A landscape with many valleys, sampled at points; each row gives a point and its height.
A ball rolls from a point to the lowest of its 2 nearest points, and stops where none of them is lower. Distance is the straight distance between rows; heights are no part of it.
gozuv: [ 58 119 148  90 133  66 177  90 143  95 147 118 158  63 113 142 120 117
 145 134 132 197 179 126 127 128 157 138 167  97 154 149 126 141 140 167
 171 129]  (h 460)
milez: [138 128 149 106 102 127 180 137 123 107 116 105 120 149 124 128 107 131
 103 168 157 121 126 155 130 107  84 118 150 152 144 160  80 132 148 128
 190 146]  (h 377)
feran: [ 88 111 120 161 182  95 135 114  85 144 122 106 133  76 132 121 165 123
  85  83 146 140 156 126 131  84 171 107 108 122 133 106 156 122  85 122
  90 105]  (h 455)
Zaga: [179 128 122 159 123 114 114 156 116 147 113 124 145 129 146 148 155  95
 106  98 120 114 139 101 107  78 123 112 106 130  91  85 175 106 103  81
  86  99]  (h 403)
veti: [167 109 118 110 136 114 133 153 147 106 122 170  98 130 170 108 135 113
 180 142  79  99  86 158 183 161 106 125  89 142 121 113 148 129 126 120
  74 117]  (h 751)
Pabi: [168 102 130 188  82 182 141 170 226  92  73  81 137 151 122 117 103 130
 129 143 202  71 104 119 116 118 163  74 101 135 148 125 127 117 124  47
  86 120]  (h 125)
binim: [145 157 129 117 123 185 127 139 118 143  72 130 108 156  98 130 139 121
 121 112  88 140 113 135  96 157 103 149 131 150  80 160 119 138 136 119
 108 137]  (h 475)
sutus: [122 170 186  76 133 148 147 132 177 157 106 159 113 163 102 141 136 141
 133 169  47 129  83 133  99 142  78 182 143 133 130 142 138 180 149 164
  82 131]  (h 367)
Zabo: [164 120 132 180 127 168 114 104 170 148 130 148 100 148  94 101 134 135
 120 186  90 102  96 126 108 155  85 102 131 186 129 193 104 165 140 170
  94 155]  (h 301)
kagur: [183 134  89 140 118 179 111 152  79 147  91 128 131 211 191 104 133 161
 121  67 140 104 122 108 155 121 101 128 107 141  93 115 134  83 120 129
 144 140]  (h 667)
Luras: [157 130 129 136 136 102  93 125 134 156 166 156 166 136  85 118 102 134
 105 176 118 149 119 103  79 129 125 133 168 129 127 131 125 147 148 154
 118 134]  (h 686)
sedi: [122 122  87  69 172 115  91  87  91 122 177 148 141  79  94 133 121 137
 169 117 108 196 148 152 110 149 142 155 157  83  96 141 127 122 154 159
 154 135]  (h 366)
vuma: [191 111 133 184  84 173 123 120 156 153  94 122 105 192 115  45 111 147
 139 141 111 112 108 112 166 151  86 112 136 166 112 147 132 115 158 119
 106 132]  (h 287)
Zepit: [164 101 124 126 119 155 111 146 160 112 109 150 128 163 122  71  98 131
 155 153 115 120 108 150 167 180 113 116 131 123 110 139 110 125 157 136
 112 150]  (h 240)
telag: [132 152 118 160 145 179 131 102  94 150 121 120 102 116 104  92 166 127
 129 105  87 142 109 143 125 147 110 141 124 149  99 161 138 149 139 159
 101 128]  (h 497)
Por: [128 107 173  67 142  36 176 128 141 100 170 145 148 116  86 141  98 149
 111 171 116 200 137 122  93 104 122 126 172 116 142 106 127 143 137 137
 128 120]  (h 580)
riz: [111 141 135  10 201 130 122  90 121 148 195 167 103 128 113 143 134 200
 170 173  88 184  85 196  95 132 115 177 125 115 114 129 118 149 129 222
 139 152]  (h 480)
rup: [ 76 122 127 157 165 119 182 113  94 142 116  85 135  94 150 127 170 115
  92  95 169 115 170 137 156  75 141 114 108 135 147 120 123 138 103 145
 168 116]  (h 427)
Geta: [ 97 148 153 166 126 167 121  81 123 185 156 136 137 154 132  83 139 142
 136 140  95  90 128  97 140 126 120 150 146 125 178 143 132 151 148 197
 125 135]  (h 250)
tuv: [ 85 100 154 165 133  97 167 125  84 150 130  77 149 125 127 132 117 116
  71 103 196 149 179 108 142  45 146  88 122 128 149  97 136 114 113 118
 182 100]  (h 454)
tifak: [155  90 121 130  91 144 136 164 151  96  66  94 152 163 118  94  80 118
 135 106 179 120 138 115 160 141 154 104 134 114 105 106 116  98 163  83
 161 107]  (h 597)
sunad: [116 105 142 150 156 154 133  65 152 141 145 134 139 151 105  47  96 143
 131 171 122 124 101 132 129 162 123 119 141 140 150 168  96 164 168 203
 149 152]  (h 289)
botof: [175 152 131 145 109 141 125 141 142 131 101 161  94 159 196 115 156 122
 169 122  91  68 110 128 172 139  91 138  89 147 120  98 168 120 111 120
  65 115]  (h 736)
rep: [115 131 146 159  91 131 122 119 153 148 119 136 158 144 117 117 101  94
 156 111 126  73 146  79 157 107 170 129 152 107 144 113 157 135 165 125
 136  95]  (h 231)
lon: [129 132 114 193 140 116  85 120 136 163 149 152 134 107 134  86 157 132
 149 107 107 126 130  98 133 151 156 128 133 113 136 120 161 128 113 137
  36 121]  (h 638)
Fopu: [169 138 102 104 143  99 106 101  92 144 205 118 158 129  89 144 115 137
 117 150 129 153 104 124  98  93  93 121 177 135 125 147 115 126 157 145
 167 126]  (h 703)
Ros: [ 75 158 169 131 120 115 173  76  93 177 149  77 157 127 101 118 110 129
  86 135 129 168 140 101 114  57 139 121 176 121 163 142 125 148 156 167
 202 123]  (h 506)
muzat: [ 80 114 120 121 144  62 177 106  73 139 176  80 140  86 152 173 128 142
  96  75 189 147 170  98 160  58 128 116 142 127 162  96 140  93 103 134
 197 111]  (h 481)
zason: [ 92 110 144 130 126 155 128 160 218  82  85 147 122 107 126 109 110 128
 177 156 139  81 104 164 150 202 181 122 109 105 156 139  92 155 124 103
  79 146]  (h 731)
tezo: [149 103 115  69 152  85  92 119 158  85 158 187 143 103 122 127 102 123
 187 173 116 144 119 180 131 168 127 132 147  97 123 132 109 139 152 141
 138 136]  (h 376)
Bonu: [ 76 130 138  92 121  79 212 115 132  92 116 128 112  88 183 144 150 104
 157 122 143 108 155 171 191 101 109 121 129 124 160 126 140 124 123 135
 171 108]  (h 119)
zefe: [ 82 150 161 133 112 168 183  88 130 131  76  90 125 121 105 121 136  98
 120 118 107  92 139 135 131 128 109 128 134 152 138 173  97 172 163 162
 177 125]  (h 362)
vatu: [161 149 112 125 123 133 124 156 108 135 100 113 130 112 142 178 172  73
 108  93 130 104 142 130 110  87  97 118 121 143  86 127 147 123 127  81
 140  96]  (h 374)
ruv: [119 169 122  24 175 137 110 107  76 141 200 141  99 135 123 156 133 185
 149 137  87 193  83 174  79 125  93 176 138 119 124 147 120 121 130 179
 164 144]  (h 477)
geb: [117 166 123 101  96 146 136 114 119 138 104 109 140 116 107 184 146  66
 122 107 109 102 143 123 110 115 108 130 156 139 105 145 120 138 163 111
 168 105]  (h 339)
gonu: [157 116 124 137 140 128 126 142  87 147 121 101 141 155  85  88  93 151
  75 114 127 182 127 126 104 125 135 144 154 120  97 140 119 109 138 124
 127 131]  (h 409)
nif: [151 161 117  83 108 125 118  98  91 149 132 108 148 125 104 172 133  82
 162  99  92 137 136 110 134 100 116 133 175 132 103 117 151 112 192 129
 186  95]  (h 307)
Vep: [170 118 121 100  86 133 137 171 167  80  98 108 135 168 105 135  75 137
 106 181 167 132  99 152  94 156  96 119 152 141 118 149  89 115 148  87
 164 147]  (h 414)
sib: [ 98 139 150  52 189 119 127  79 160 149 170 171 139 105  91 114 134 152
 165 167  73 154  94 172  85 153 120 150 152 109 100 142 124 179 155 214
 102 137]  (h 453)
selun: [139 128 176 191  98 127 140  84 154 165 155 117 151 149 105 121 113 112
  92 189 123  97 129  98  93  74 124 110 145 149 186 141 126 164 157 144
 136 125]  (h 527)
kiget: [ 84 118  99  60 153  73 175 104  80 122 157  98  70  89 156 203 165 174
 158  73 141 151 174 137 151 100 116 150 117 120 130 110 129  72 106 137
 203 117]  (h 210)
mab: [169  94  88 177  94 150  77 168 179  97 119  95 156 148 114 117  62 117
 117 157 224 106 118 109 103 134 160  81 134 115 140 141 112  98 132  69
 145 138]  (h 249)
diged: [141 128 113  55  98 144 115 190 161  55  73 116 139 139 123 166  87 116
 148 149 153 135 118 163 101 163 125 137 130 117  94 141  99 105 137  75
 153 131]  (h 368)
mikof: [ 89 138 150 126 138 174 161  61 131 150 105 108 128 140  69  93 115 132
 100 150  98 144 134 133  97 140 104 121 151 150 141 194  88 180 165 198
 163 147]  (h 327)
Luro: [112 121 158  68 146  98 136 100 173 117 135 158 174 114  81 114 113 121
 174 183  89 147 120 138 106 162 133 140 167 102 115 133 126 169 176 172
 130 129]  (h 419)
lig: [150 157 137  96 123 106 145 194 113 130 110 126 108 168 145 191 144 132
  74 126 111 127 117 140  80 112 103 175 115 151 121 121 129 125  86  79
 119 141]  (h 618)
sunu: [139 137 159 183  89 183 131  95 137 179 102 120 135 183 127  68 126 129
 127 121 107  89 128 103 156 125  98 144 129 141 151 133 161 156 145 149
 121 113]  (h 281)
fotof: [ 91  88 124 106 156  44 190  73  86 130 195  98 117  85 137 127 124 156
 138  81 161 162 174 113 175 101 139 124 145 112 167  96 143  97 126 151
 166 106]  (h 499)
Vafi: [193 133 117 162  74 134  81 179 167 132  93 161 114 200 170  85 131 160
 152 127  97 138 137  79 141 182 113 109 131 127  90 118 171  88 114 105
  57 135]  (h 402)
Nunor: [123 123 149 202 105  88 119 106 136 158 169 111 162 114 102 133 100  81
  82 153 149 113 144  94  95  50 157  85 136 139 174 124 131 160 136 123
 135 121]  (h 504)
duvag: [130 116  98 123 124 113 134 175  98  95  79  86 151 120 119 168 123 108
  72  91 195 148 158 127 113 108 130 108 122 117 100 112 109  92 109  79
 152 112]  (h 474)
Fur: [113  73 110 127 168  32 171  90 110  98 167 123 122  61 142 107 127 115
 164 105 153 130 166 152 191 117 159 107 124 103 162 107 133 125 134 129
 135 114]  (h 522)
ger: [165  86  98  80 150  98 102 163 121  95 134 171 103 130 162 123 116 138
 164 147  84 140  99 169 139 155 130 151 102 123 103  94 149 105  97 101
  74 140]  (h 767)
valol: [161 124 120 196 108 171 127 133 130 133  99 111 129 158 141 115 140 111
 105 130 167  74 125 127 140 112 108  89 101 159 121 148 131 141 134 106
 131 129]  (h 227)
Figik: [164 119 123 178 143 100  73 102 145 173 173 168 148 155 131  63 124 171
 155 164 118 131 125  88 137 140 128 119 156 116 153 116 164 113 144 170
  79 127]  (h 655)
pidef: [135 144 146  33 149 105 172 129 104 121 125 113 101 143 116 131 137 148
 138 110  66 184 121 164 129 122  94 169 138 115  92 109 142 121 156 132
 139 117]  (h 266)
dupus: [128 143 118 158 161 147  93 168 147 122 132 195  72 113 209 130 170 130
 134 118 108  96  75 162 172 162 134 142  46 150 120 104 106 162  65 126
  48 160]  (h 225)
kezuv: [ 77 140 146 139 144 143 174 190 176  85  90 157 109  89 162 160 169 115
 107 143 161  82 111 174 136 137 141 127  64 145 142 118  94 179  80  71
  84 134]  (h 566)
geti: [123 148 138 196 100 189  93 173 204 129  94 183  95 149 150 125 159 159
 119 134 121  85  99 103 138 187 109 105  93 157 137 149 116 146  96 103
  24 162]  (h 336)
nula: [ 90 135 132  78  88 104 180 135 146  70 106  95 126  64 128 198 137  93
 135 152 181 138 151 147 121 136 123 118 142 133 128 165  89 124 139 120
 203 128]  (h 450)
gono: [155 180 135 133 116 142 124 150  98 173 114 116 134 183 118 157 136 140
  71 124 102 126 124  92  73  98 105 174 136 144 119 121 157 128 115 113
  91 140]  (h 636)
pebu: [164  84 137 147 137  87 138  91 131 108 153 118 161 132  88  73  79 121
 126 145 152 149 130 120 133 135 133  86 159 108 126 126 103 146 171 139
 158 118]  (h 378)
Demit: [147  93 106 147 113  61 127  93  93 127 179 113 167  78 127 160 109  71
 138  98 178 127 151 109 155  80 148  79 140 116 139 110 133 127 143 110
 179  90]  (h 615)
Fusa: [139 126  94  86 168 103  75 149  93 142 161 160 128 129 124 145 132 164
 124 118  91 173 136 128  92 140 136 184 133  99 120 106 138  92  97 116
  85 152]  (h 247)
Rafo: [158  82 119  69 160  85 160 173  99  89 118 137 105 112 146 125 121 135
 117 119 105 162 129 167 138 144 126 135 120 118 101  95 138 106 104 100
 100 122]  (h 782)
rizu: [180 167 111 171 121 156  80 131 112 161 136 153  85 159 140 102 175 164
 135 130  75 159  99  96 111 172  81 108 123 161  89 144 162 110 103 151
  57 157]  (h 53)
Lur: [178 154 104 158  72 142  87 160 158 135  89 157 138 171 191 123 152 111
 164 105 134  58 149  89 164 138 108 106 111 133 104 105 168  99 127 112
 120 121]  (h 720)
lezi: [148  81  96 157 143 108  88 151 130  94 128 138 140  85 115  94 107 113
 135 113 164 139 131 136 131 173 163 101 118 101 121 123 110 116 104 100
  86 123]  (h 571)
mev: [185 146  81 190 122 124  68 110  83 181 191 110 128 144 182 131 167 145
 137 109 144 101 106  98 121  99 109 114 110 161 146 113 161  89 106 134
 134 125]  (h 128)
vop: [112 159 131 114 134 172  73 110 128 161 116 162 137 161 121 112 129 153
 184 116  71 139 132  90 140 179 124 180 151 110 113 131 160 122 145 180
 109 140]  (h 304)
ves: [127 127  80  93 165 118 131 118  57 142 140 109 114 126 179 155 163 145
 135  66 126 102 134 152 147  95 103 143  94 128 135 114 132  90  98 127
 175 111]  (h 198)
Modut: [ 69 140 142 159 142 185 174 119 111 129  63  98 130 104 140 126 175  91
 102  91 152  81 145 141 146 116 130 124 104 158 132 164  94 153 122 147
 150 117]  (h 395)
bebol: [131 132 135  75 169 113  90 152 132 122 159 192 137 139 117 137 114 178
 123 178 101 163 103 141  71 164 128 180 134 118 129 135 110 140  93 157
  86 174]  (h 199)
doda: [ 78 131 112 198 155 145  94 110 156 138 111 154 131  77 126  98 175 104
 139 108 122 110 138 122 147 181 182 115  98 118 122 147 140 147 122 125
  53 128]  (h 617)
zinu: [ 89 129 120 157 123 202  88 165 213  89  99 173  94 108 152 119 128 116
 185 150 147  88  90 149 164 214 175 116  78 140 127 154  99 156 113 104
  66 160]  (h 750)
fik: [154 174 104 171 126 204 100  82  85 178 126  94 115 135 101 115 151 121
 102 103  99 119 101 109 108 125  86 126 145 166 114 166 133 130 137 154
 150 140]  (h 514)
Peto: [204 124  78 105  97 142  92 159 108  88 103 144 128 198 182 126 113 133
 149 110 120 106 108 132 149 155  84 140 130 123  90 121 128  85 128 108
 160 144]  (h 687)
buzo: [ 36 158 176 101 120 101 187  84 118 131 129  96 158 110 112 136 126 128
 114 142 109 151 173 108 121 101 150 142 170 115 173 155 119 140 147 187
 180 128]  (h 486)
kuzen: [119 180 120 160 132 170  71 116 141 163 150 167 109 114 121 138 168 148
 125 148  82 142 104 100  84 157  97 146 125 151 125 158 136 145 105 157
  59 161]  (h 99)
vilu: [ 79 161 175 103 117 193 135 117 207 131  69 162 109 159  80 140 116 135
 148 162  67 115 113 123 106 190 117 181 123 153 118 169 115 192 142 149
  79 142]  (h 406)
kiv: [100  95 128 135 129 115 150 173 189  62  91 107 147  93 151 115  95 122
 133 135 194 105 135 153 136 148 181  95 104  99 161 126 109 117 107  78
 114 131]  (h 684)
luve: [147 126 139 215  64 183  88 113 117 184 133  89 155 179 110 154 105  98
  75 129 163 105 138  76 116  62 131  90 133 162 114 127 129 138 153 131
 186 105]  (h 550)
goke: [175 142 130 179  95 150  90 184 170 139 121 173  97 191 192 100 160 178
 131 138 124 102 120  92 144 178 116 118  95 146 136 123 148 112  83 101
  53 159]  (h 373)
tuta: [155 115 133 176  91  97 127  75 121 139 163 104 157 125 119 127  92  68
 135 130 159  99 137  96 165  75 145  64 142 139 140 130 130 145 178 122
 204  85]  (h 592)
geke: [ 61 137 152 150 128 120 183 133 168  79 101 127 125  80 168 145 151 109
 116 156 168  69 140 168 142 128 160 113  81 128 186 147  79 158 100 112
 132 144]  (h 539)
rut: [153 112 136 187 140 114 124 155  99 170 116 119 148 159 149 126 145 113
  90  87 147 103 152  71 141  35 156 104  83 127 106  61 186 107 120  97
  95  89]  (h 433)
soz: [132 132 129  73 155  84 144 123 117 134 176 154 105 114 160 152 160 155
 167 113  74 108 136 139 150 110 124 169 111 108 148  77 168 103 106 112
 106 110]  (h 657)
napi: [123 133 156 129 140 141 112 163 173 125 120 168 134 140  94 114 111 151
 105 197  97 142 100 128  89 184 126 142 134 129 127 149  90 156 112 134
  77 164]  (h 251)
senur: [168 105 122 154  79 181  99 165 127 121 100  92 150 208 124  78  59 151
 101 108 191 133 145 103 145 124 150 105 133 104  94 115 116  85 151  84
 157 132]  (h 625)
bemen: [158 115 170 175 130 144 159 112 128 155 117 120 115 136  78  70 122 124
  78 179 101 147 112 128  95 130 108 113 141 154 140 163 113 163 139 147
 108 150]  (h 338)
fimod: [187 141  92 145  85 175  75 162 155  95  78 157 119 177 183 115 131 135
 174 132 139  72 102 122 156 189 106 106 114 140  94 134 139  99 132 107
 122 143]  (h 704)
Vofum: [ 98 128 105 119 136 124  96 124 114 124 125 138 154  65 107 138 147  84
 145 109 121 162 161 120 113 149 164 148 127  84 123 119 145 126 136 120
 115 126]  (h 616)
luz: [110  96 121 157 131 146 135 167 170  92  75 133 146 124 152  85 107 125
 165 101 175  81 138 156 173 179 191 110  94  95 130 121 116 124 120 100
 102 115]  (h 707)
Kebul: [122 102 147  77 148  36 192 107  98 125 177 105 121 108  83 140  97 158
  88 118 132 233 156 109 122  74 119 140 167 101 148  90 151 101 128 116
 137 122]  (h 559)
Bis: [136 139  86  98 183 126  78 133  80 147 179 154  92 103 146 142 173 173
 136  89  69 163  99 138 100 136 124 173  91 119 118 102 150 103  78 131
  45 149]  (h 280)
letep: [193 120 139 141 136 108  94 108 121 153 167 159 157 168  97  88  93 160
 143 158 117 167 112  89 118 123 123 119 174 116 108 109 162 114 175 163
 107 128]  (h 670)
Sof: [115 118 144  62 149  74 206 101  92 148 185 113  87 131 141 144 149 179
 148 101  83 122 149 139 170  68 100 150 133 125 168  81 167  84 125 127
 153  96]  (h 674)
kilol: [ 99 154 142 129 159 151  90 104 130 143 178 188 107 118 140 124 157 141
 138 146  81 115  86 151 104 154 132 161 108 127 149 133 114 154 105 174
  83 154]  (h 143)
girur: [129 109 127  94 140  68 121  98  72 144 176  92 151 115  73 146  84 142
 108  77 152 207 157  88 124  66 152 131 158  97 135  76 159 104 138 120
 158 106]  (h 542)
Lilun: [ 84 146  82  87 157 123 101  93  59 155 183 127 144 101 151 183 149 161
 145  80 116 107 157 118 137 110 137 172 130 116 152 119 128  96 100 148
 181 138]  (h 238)
sav: [143  60 101 142 166  68 137 118  94  91 145 109 131  77 117 111 106 117
 122  98 158 151 153 133 166 134 143 101 126 104 127 103 124 120 110 112
 119 109]  (h 544)
ralaz: [144 118 144 194  77 121 100  96  97 180 177 102 157 159 110 129  77  92
 101 119 166 123 143  72 145  54 150  84 139 151 110 108 153 129 175 126
 199  85]  (h 572)
mafu: [ 96 158 142 124 108 198 112 141 166 125  56 158 109 140 119 147 138 122
 141 120 111 110 113 122 120 178 128 158 111 131 114 157 113 159 126 119
  96 157]  (h 444)
Vuza: [ 86 126 122 122 151 116 151 110 125 107 110 140 118  97 169 116 152 108
 177  85 134  74 139 161 192 127 144 130  94 115 148 118 127 137 130 141
 155 106]  (h 171)
Tuvug: [126 138 137 111 110 135 164 191 137 106  79 123 119 127 150 166 141 117
  89 146 155 102 116 163 104 128 103 138  99 152 130 140 105 150  93  79
 105 132]  (h 593)
muve: [136 135 137 137 120 177 133 104 180 107  95 167  69 120  93 142 131 105
 138 192  83 100  66 166 113 169  73 114 111 188 108 187 103 179 133 142
  91 160]  (h 259)
Moni: [ 79 138 137 157 146 143 141  75 114 159 129 122 130 120 148  89 137 118
 133 102 111  75 139 130 161 136 150 136 118 123 177 133 120 149 124 173
 137 121]  (h 218)
bamuk: [139 114 158 142  81 152 139 177 164 127  65  72 133 173  71 125  66 100
 102 121 175 131 139 102 106 111 152  97 144 131 108 116 127 100 164  63
 141 100]  (h 563)
Kat: [144 119 108 168 115 169 109 146 132 109  82  89 148 123  92 132 132  88
 113 114 170 118 131 119 107 156 139  99 128 138  86 141 120 127 132 102
 128 119]  (h 274)
valis: [185 112 129 149 111 115 122 182 150 130 102 129 143 177 120  98 100 143
 118 134 119 136 119 111 141 158 130 116 125 116 107  94 147 103 120  82
  70 110]  (h 438)
sivi: [119 115 124  91 141  76 119 110 116 124 161 144 127  86 129 147 115 129
 150 126 107 126 160 126 129 108 141 149 152 105 149 107 139 125 121 134
 144 118]  (h 639)
Voko: [139 129 151 140  86 149 137 139  96 150  96  71 149 169  80 124  85 104
  83  99 155 151 142  86 108  79 136 116 151 130  85 108 143 115 175 102
 182 104]  (h 532)
pir: [116 100 162  75 177  49 180  76 143 127 196 154 155 114  92 102 107 168
 146 161 110 180 120 133 134 107 127 130 170  98 165 106 147 150 154 176
 121 107]  (h 602)
roso: [133 115 171 130 128  97 192 155 132 117 106 103 137 138  85  88 110 139
  76 154 125 174 131 136 103 119 138 125 144 129 140 132 101 140 131 112
 125 132]  (h 375)
Guse: [123  99 133 109 119  79 140 158  94 107 144  97 141 116 118 166  98 134
  77 113 178 178 167 126 115 102 136 130 154 115 137 102 109  98 103 112
 174 123]  (h 442)
Busol: [124 142 105  83 150 100 160 133  60 133 132  97 108 126 126 149 164 142
 109  79 125 174 140 153 123  98 102 145 133 118  96 115 148 104 119 120
 157 120]  (h 233)
bor: [154 135  60 154 145 136  83 109  49 166 171 109 137 136 167 130 149 161
 133  63 148  92 133 110 137  84 124 139 120 127 132 100 149  69 104 147
 165 123]  (h 160)
diro: [ 70 101 121  64 161  88 155  89 134  85 159 153 125  60 135 133 135 122
 185 144 130 179 150 179 135 144 159 147 125  95 138 149 109 140 134 155
 161 138]  (h 430)
raf: [146 105  98 103 150 127  81 123 138  74 136 166  96  81 150 135 122  90
 178 157 127 133 102 194 131 183 134 118 108 123 110 139 100 138 110 124
 125 144]  (h 337)
zomi: [109 131 147 179 105 159 142 141 150 154  89 115 150 149 134 124 134  86
 119 108 167  62 148 113 150  97 151 104 110 132 145 123 141 146 135 111
 146 102]  (h 182)
tigu: [102 126 120 150 177 126 136 164 117 125 134 176 100 106 186 141 167 142
 112 116 115  86 116 160 148 124 132 156  65 126 149  99 115 143  68 107
  74 136]  (h 267)
Lada: [152 114 136 127 130 104 167 138 122 108 135 121 123 129 148 119 124 123
 105 162 138  94 113 164 140 101 111 128 132 143 170 123 122 135 120 116
 151 126]  (h 343)
fir: [ 56 128 162 143  93 115 201 104 166  92 112 100 135 105 164 123 120 112
 121 149 164  81 159 142 152 120 132  95 122 131 198 165  89 152 131 150
 184 134]  (h 513)
Boren: [160 160 120  98 149 108 120  85 111 169 205 139 154 148 124 130 120 159
 130 167 111 110 106 124 110  86  92 145 162 144 160 138 120 133 161 192
 169 139]  (h 715)
kupuv: [110 175 129  28 158 154 149 125  92 145 137 139  92 154 142 151 176 141
 164 102  51 152  94 168 120 135 108 200 106 113 114 109 156 126 118 139
 119 116]  (h 298)
sal: [146 103 162 189 105 151 167 191 164 132  69 112 138 159 111  89 112 131
  85 130 126 127 127 111 120 122 150  96 102 128 116  92 145 134 119  78
  56 113]  (h 476)
bofir: [ 87 159 138  74 163 134 140 102  83 151 169 118 120 146 113 133 137 175
 114 135  98 166 117 162 106 121 105 177 154 132 149 147 107 138 130 188
 167 143]  (h 458)
bove: [119 114 107  39 171  99 114 101 116  94 181 152 101  64 121 170 140 135
 168 157 133 215 126 194  91 147 124 157 143 111  96 151  95 133 123 153
 185 139]  (h 398)
dopur: [120 163 145 149  80 146  67 123 143 174 124 154 149 163 134 120 125 129
 166 123 105 106 142  55 142 152 133 141 158 116 120 118 167 113 147 146
 125 127]  (h 273)
rebur: [ 88 121 148 121 131 117 186 116 159  68  76 114 104  65 116 143 150  87
 119 166 124 142 129 177 117 151 139  84 111 146 121 176  91 169 129 111
 125 147]  (h 255)
vivut: [116 120 110 155 130  75 135 126 131 104 119  97 154  71 147 164 139  59
 128 103 183  87 161 126 153  97 144  87 123 126 130 115 139 122 137 105
 175  91]  (h 637)
gumil: [119 109  95 153 151 143  92 137 146 108  96 147 136  59 112 127 154  88
 150 109 130 135 146 133 124 179 185 125 102  93  97 128 135 134 110 105
  76 127]  (h 595)
fes: [143 124 115 143 101 148 111 171  86 136  88  75 156 157 127 176 106 104
  77  88 185 128 145  89 118  72 130  97 119 138  75 107 129 101 144  94
 178 104]  (h 505)
Solug: [114 120 117  61 169 131 127 120 116 107 146 174  74  87 158 146 150 104
 179 142  92 169  87 215 142 150 130 152  98 124 101 133 120 137 111 137
 133 136]  (h 300)
bebir: [128 142 134 119 137 170 137 134  78 165 128 115 119 173 128  84 117 178
  85 123  99 146 108 126 109 117 103 171 141 138 136 137 114 129 117 159
 136 149]  (h 436)
tevef: [133  98 151 161 117 129 145  74 184 114 121 111 151 132  82  73  80 122
 141 170 144  98 133 118 136 148 151  75 146 135 139 167  97 166 196 154
 143 147]  (h 334)
basos: [117 182 168  73 134 178 127 135 133 153 137 168  84 166 158 157 153 160
 140 129  55 116  93 144 130 132  88 209 110 136 129 111 147 162 102 152
  80 136]  (h 330)
nimav: [119 122  98  57 163 120 152 123  83  95 146 115  66  76 159 158 174 132
 145 100 123 183 127 198 125 136 104 145 111 138  88 132 123 112 111 122
 152 122]  (h 265)
gepir: [142 154 123 182  88 178  96  99  78 182 138  81 145 150 110 128 128 129
  68 119 138 117 127  88 103  97 112 132 152 170 120 146 120 131 146 141
 178 135]  (h 530)
gik: [129 101 133 143 110 109 141 160 163  87 107  91 148  86 114 152  98  74
 121 114 188 110 153 109 127 116 181  87 118 109 137  99 143 118 119  74
 135  96]  (h 659)
pipu: [124 105 172 214 118 132 144 147 123 165 105 116 134 145 144  90 135 117
  85 113 135 108 142  94 147  84 169  99  91 115 138  67 159 134 120 108
  71  79]  (h 465)
zego: [132 117 152 136 154  98 191 153 131 110 140 150 108 103 163 107 146 114
 102 156 108 107 116 171 144 108 126 117  98 153 176 111 113 158  86 115
  96 129]  (h 310)
Zaba: [171  87 120 211 105 153  92 183 199 108 105 102 145 126 135 128 116 117
 112 142 208 102 120  95  99 128 178  74  92 117 134 109 122 114  93  68
  78 118]  (h 188)
katop: [ 64 123 136  98  90 103 172 133 148  77 123  95 162  95 144 170 101 103
 142 143 184 119 164 134 150 114 151 112 150 113 182 143 101 121 135 122
 215 129]  (h 482)
Kovu: [111 156 122 137  90 194  70 171 204  91  94 195 106 142 159 116 127 148
 202 133 137  94 111 112 151 232 143 142 105 129 139 143 118 120 116 113
  72 167]  (h 765)
Bire: [ 81 154 155  98 134  91 142  82  80 173 164  86 147 142  65 134 100 139
 107 107 107 193 141  83 123  57 142 147 181 109 129 109 171 126 169 162
 159 102]  (h 523)
ladeb: [175 133 128 159  96 163 104 148  96 153 117 121 134 227 146  79  94 170
 111 105 133 125 128  96 139 129 108 148 136 127 125 133 122  88 149 121
 173 138]  (h 648)
Vumi: [ 80 108 117  76 125  55 209 101 126  88 164 117  95  51 175 202 169 120
 158 116 142 157 185 149 181 101 114 141 137 123 141 105 150  89 120 137
 182 100]  (h 169)
keler: [151 127 105 105 110 157  94 183 157  78  70 124 141 131 113 148 124  98
 142 112 144 125 135 142  95 184 140 142 129 104  82 130 125 106 113  73
 110 128]  (h 322)
Fira: [121 172  95 162 121 161  80 135  64 186 125  99 143 159 137 159 153 148
  62  94 113 133 134  85  80  86 125 171 128 134 115 116 157 110  93 133
 101 152]  (h 649)
gudu: [158 137 105  38 117  77 140  96  86 135 189 104 146 135 114 178 111 136
 149  92 110 163 137 107 140  80 104 136 170 111 107 100 156  90 172 111
 185  93]  (h 275)
Nel: [130 122 103  48 131  66 144  96  62 129 206  94 116 108 143 197 143 172
 144  91 126 147 151 126 153  85  97 146 154 125 139 111 134  74 146 128
 211 109]  (h 243)
sudus: [102 139 140 190 112 184 101 151 196 127 107 163 106 123 104 123 137 139
 115 179 106 117 100 109  99 195 139 131 107 150 145 168  98 167  99 117
  35 178]  (h 299)
vef: [107 133 105  87 170 148  61  84 121 155 164 171 152 124 121 123 132 151
 199 127  96 143 125 118 129 166 144 170 143  81 116 131 139 114 147 189
 135 135]  (h 333)
pego: [129 124 143 104 140 139 154 119 155  81 114 148  86  84 104 135 125  89
 133 183 107 144  90 200 114 163 117 107 125 158 103 188  81 173 122 138
 124 165]  (h 209)
bofe: [186 149  90 199 128 146  69 122  91 159 140 126 118 150 165 107 173 135
 120  94 121 134 119  96 116 139 103 110 116 162  98 128 164 100 100 132
  96 130]  (h 93)
depet: [168 113 102 164 114 162  66 131 152 116 131 150 134 143 116  95 114 133
 156 151 150 110 107 109 140 178 134 109 136 132 130 168 101 118 133 135
 120 155]  (h 196)
Mezeg: [175 131 107 175  59 175  59 168 188 116 107 140 147 183 133 119  88 159
 136 163 190  96 123  89 107 181 136  92 136 133 138 149 118  97 122 105
 129 160]  (h 248)
voba: [ 88 115 165 109 127  98 185 164 132  84  93  94 132  92 107 138 127 112
  91 131 155 185 171 144 116 132 144 134 138 111 129 127 109 124 110 111
 134 123]  (h 408)
nes: [ 89 158 139 141 153 172  84 142 136 130 150 193  75 122 170 139 168 133
 144 129  78 123  77 165 142 175 155 160  75 132 117 135  98 169  72 144
  47 170]  (h 185)
dul: [103 152 147  88  69 114 173 142 163  85  95 103 124 126 120 194 116 101
 135 178 145 103 129 160 128 115  91  95 155 159 147 168 104 144 155 101
 197 120]  (h 415)
fop: [104 128 129 205 142 104 116 132 119 164 137 119 157  93 105 139 148  96
  66 113 167 118 146  93  89  71 171 101 124 124 147 102 152 138  90 111
  92 121]  (h 479)

Where does a ball stop that starts at each point below?
pipu => Bonu
gono => rizu
Por => zomi
dul => rizu
sal => bebol

Call two points neighbours if one is among the 2 nearest of the other. Go from one point of each pair to the other, from neighbour to neighbour, staying as low as possible. Name the highest point that can't be avoided.
Pabi / bebol => sal
rup / pego => selun
Bonu / Pabi => vuma
rizu / zomi => Vep
depet / Pabi => mab
